The views of a scene show one set of named points, each view turned or mirrored, shifted and resized as a whole, with a little noise and some points left out.
In the rows, 128 means zero.

Scene 1
View 1
q712: [111 116 125 111 107 140 108 168 144 130 108 147 124 111]
q565: [104 145 104 144 135 143 138 161 141 118 140 156 124 114]
q5: [106 158  95 165 148 146 151 156 141 107 140 161 131 137]
q758: [109 143 120 123 156 140 148 160 136 160 151 204 119  96]
q371: [106 139 112 133 131 125 139 167 138 135 136 154 129  97]
q306: [111 145 107 143 136 122 146 171 138 136 126 156 137 110]
q651: [110 128 125 115 129 138 126 164 139 147 130 171 121  99]
q804: [107 149 100 154 132 132 145 166 140 119 131 144 132 116]
q339: [119 128 125 120 136 139 129 167 139 139 102 178 135 140]
q138: [ 94 161  98 160 147 151 154 154 138 116 162 168 118 116]
q888: [ 93 155  93 161 130 143 148 157 139 108 163 144 116  96]
q668: [ 86 137 101 140 103 160 120 154 143 101 170 129  99  75]
View 2
q758: [145  87 110 156 144 163  71 139  99  90 149 120 136 138]
q565: [141 113 116 146 145 150 106 141 105 139 136 121 138 137]
q371: [150 114 117 147 142 163 111 133 109 123 147 134 143 133]
q306: [154 123 117 155 145 162 112 132 109 131 140 133 147 133]
q712: [164  97 118 120 148 147 131 133 100 116 134 123 160 111]
q339: [164 106 112 149 154 150 103 134  97 124 124 109 160 125]
q5: [140 126 116 164 150 145  96 144 106 156 124 110 136 146]
q888: [124 112 118 149 139 151  99 146 110 138 143 127 125 147]
q138: [126 117 116 160 143 148  89 147 108 144 135 115 124 153]
q651: [156  95 116 138 146 159 106 136 101 103 145 126 147 123]
q668: [109  94 122 109 132 137 123 150 113 137 147 132 115 138]
q804: [146 126 119 151 144 153 117 137 111 147 135 126 142 137]
View 3
q668: [166  72 133 126 188 151 133  81  91  57  78 114 132 105]
q651: [ 99  97 137  70 106  77 122  90 117 114  90 152 101 168]
q888: [131 124  99 124 163 139 109  61 112  87  85 139 101 123]
q138: [132 153  85 127 168 127 101  44 118  84  88 130  86 116]
q712: [144 112 147  65 105  93 152 140 108  99  86 131 123 132]
q5: [137 187  76 120 150 122 111  69 127  88  88 129  81 112]
q565: [133 141 101 101 144 121 121  86 118  92  86 134  98 123]
q371: [108 120 110  95 131 126 130  95 115 106  89 154 108 142]
q306: [100 145  95  97 120 132 126  99 125 113  87 154 103 134]
q804: [127 155  94 103 136 140 129 105 119  97  89 140 103 116]
q339: [133 159 117  74 107  74 127 102 121 104  90 130  94 133]
View 4
q651: [187 138 125 108 121 134 147 148 144 129 108 145 139 105]
q712: [181 116 120 124 120 141 142 170 161 154 117 118 137  94]
q804: [147 119 126 143 133 169 148 122 144 144 108 146 155 123]
q758: [184 162 124 103 131 134 159 123 127  96  92 176 141 115]
q888: [154 126 150 148 137 148 146 108 114 128 100 156 150 117]
q371: [170 137 116 103 123 151 147 129 149 136 110 150 154 120]
q5: [136 127 128 165 147 181 164 122 135 124 100 169 146 119]
q668: [166 100 179 164 129 122 124 115 101 149 108 121 142  98]

In a view up to two points have been moved. Name them for each view, in the order of its rows, or write -.
view 1 -> q339, q888
view 2 -> q758
view 3 -> q651
view 4 -> q371
